Points on a hilly landscape, in no order, each with its height.
From any point a climber steps to the highest of the 4 points nearest to it. It stops when none of these is higher. Distance is the straight distance between rows; heights are no part of it.
<60> height 705: [143 174 150  97 126 107 129  88]
<552> height 235: [162  94 125 165  87 155 116 139]
<717> height 326: [150  82 103 150 106 141 135 134]
<751> height 662: [129 159 137 106 164  94 143  93]
<1146> height 541: [153 142 146 147  75 136 119 136]
<338> height 586: [107 149 114 106  99 109 127  97]
<676> height 303: [133 138 130 155 214 107 148 130]
<55> height 420: [155  71  72 115 152 126 154 101]
<1007> height 454: [126 103  89 125 114 107 138 105]
<58> height 691: [139 169 137 107  86 133 128 107]
<1101> height 596: [ 78  68 112 143 147 147 107 183]
<973> height 340: [163 186 177 138 183 124 138 128]
<131> height 290: [106 157 127 170 206 114 148 139]
<171> height 509: [124  86  89 138 108 128 135 125]
<447> height 688: [126  88 177 104 174 137 106 174]
<1056> height 626: [129 149 130 113  96 119 126  99]
<464> height 435: [134  65 149 154 168 163 112 182]
<130> height 883: [178 116 126 136  84 130 128 109]
<370> height 485: [167 113 115 119 173 107 147  88]
<716> height 753: [172 168 145 116  81 139 126 109]
<601> height 211: [125 118 169 149 103 165  99 180]
<526> height 404: [136 110  82 112 191 115 153  94]
<763> height 604: [ 78  90 114 143 112 126 105 154]
<339> height 476: [149 150 145 125 184  94 138 109]
<377> height 195: [106 138 154 147  87 156 109 166]
<1017> height 513: [103 164 139 112 175 100 143 101]
<896> height 568: [101  60  61 146 118 148 147 158]
<44> height 551: [ 66 142 112 122  70 143 112 143]
<941> height 65: [170  55 111 174 115 152 123 169]
<554> height 563: [148 140 123 116 109 115 127  97]
<695> height 360: [163 130 129 120 129 113 141  90]
<185> height 494: [117 186 152  91  60 138 124 126]
<31> height 280: [109 178 150 114  58 154 119 164]
<929> height 246: [132 114 159 160 103 162 110 175]
<204> height 663: [119 189 144  82 121 113 132 100]
<869> height 309: [143  96 125 167  90 142 117 153]
<387> height 585: [121 140 116 103 134  94 130  84]
<122> height 443: [133  77  69 120 136 126 145 109]
<825> height 549: [100 174 141  92  87 120 121 103]
<909> height 514: [106 106 110 152  92 134 106 146]
<606> height 333: [139 201 177 169 171 133 142 143]
<190> height 561: [ 87 168 117  83  94 104 119 109]
<744> height 456: [120  86  60 122 119 117 136 112]
<961> height 422: [ 89  92  86 125 100 105 118 113]
<974> height 564: [109  65  74 141 108 134 134 137]
<543> height 287: [181 137 141 127 154 105 137  90]
<288> height 471: [132 146 131 128  72 133 124 134]
<145> height 448: [113  76 138 155 146 148 112 185]
<20> height 390: [166  74  68 135 122 132 145 102]
<669> height 18: [141 177 150 112  57 161 130 138]
<969> height 573: [ 92  74  74 142 118 137 128 147]
<479> height 429: [138 120 103 125 199 113 153 100]
<935> height 193: [136  60 112 160 118 158 130 159]
<843> height 286: [138  87 160 161 124 163 100 169]
<661> height 274: [105 208 159 113 183 117 135 134]
<736> height 302: [132 172 147 153 190 116 130 128]
<198> height 350: [162 195 180 106 152 124 137 107]
<178> height 682: [135 185 153  99 144 116 134  91]
<255> height 575: [ 94 119 114 132  82 129 108 141]
<922> height 419: [190  96 119 136 116 131 143 107]
<1004> height 336: [129 149 137 147 207 108 140 112]
<143> height 802: [123 157 163 125  78 160 120 173]
<740> height 447: [157 106  98 115 160 110 152  86]
<329> height 358: [122  85 130 153 114 150 107 173]
<471> height 824: [149 108 115 132 112 126 132 110]
<92> height 685: [ 83  98 151 138 134 144 105 180]
<549> height 556: [ 78 173 117  89  79 127 117 115]
<236> height 599: [121 131 112 107 154  94 133  91]
<879> height 276: [112  59 100 157 136 150 123 161]
<121> height 548: [103 170 130 101  73 134 126 131]
<688> height 410: [145  94  79 114 181 106 148  95]
<873> height 351: [140 197 165 116 171 120 144 114]
<326> height 450: [127 107 108 137  88 127 121 113]
<140> height 598: [136 118 195 131 145 147 101 189]
<274> height 754: [140 146 131 110 156  99 143  94]
<680> height 584: [ 85  83  96 147 111 141 119 150]
<611> height 728: [135 164 149 122  66 151 121 150]
<586> height 806: [176 155 157 111 104 118 127  97]
<316> height 459: [129 120 136 155  70 141 115 139]
<1022> height 444: [165 185 162  86  71 143 138 111]
<114> height 212: [112 117 161 148 108 149  95 175]
<1098> height 418: [168  86  87 129 162 120 157  83]
<380> height 600: [118 139 123 119 184  98 139  97]
<663> height 739: [164 191 148  93 104 125 124  94]
<919> height 769: [103  95 176 135 164 145 114 179]
<1006> height 383: [139 189 146  94  59 138 130 127]
<346> height 342: [145  89  46 107 187 129 156  97]
<485> height 592: [ 84 112 128 144 105 132 106 161]
<189> height 562: [110 113 125 150  90 132  95 147]
<939> height 661: [134 196 153  84 129 115 140 110]
<832> height 271: [ 78 182 131 185 168 133 133 153]
<328> height 648: [171 117 131 135 170 114 141  95]
<1050> height 537: [105 126  93 106 171  99 137  93]
<196> height 362: [127  69 125 170 130 152 117 184]
<253> height 359: [150 177 165 119 171 106 138 104]
<1125> height 639: [ 83  85 121 154 131 139 115 178]
<634> height 557: [ 97 150 131 124  71 135 104 135]
<579> height 279: [162  75  88 153 100 130 140 121]
<705> height 634: [152  64 186 108 191 144 115 163]
<537> height 457: [148 111 110 119 149 106 144  85]
<357> height 595: [100 180 131  84 137 106 142  97]
<384> height 502: [110  63 141 141 162 154 113 190]
<359> height 343: [131 208 177 139 175 130 135 131]
<779> height 505: [ 94 156 125  88 124  94 136 100]
<667> height 341: [ 99 173 146 141 203 109 137 121]

Where does a climber stop that starts at each point below?
<479> => <274>
<185> => <586>
<676> => <274>
<974> => <919>
<832> => <274>
<537> => <274>
<939> => <586>
<1022> => <586>
<909> => <919>
<198> => <586>

Two climbers start at each pair of points below. Name the first point that both come to, or write none.
<189>, <44> => <485>
<190>, <1006> => <58>
<634>, <869> => <485>
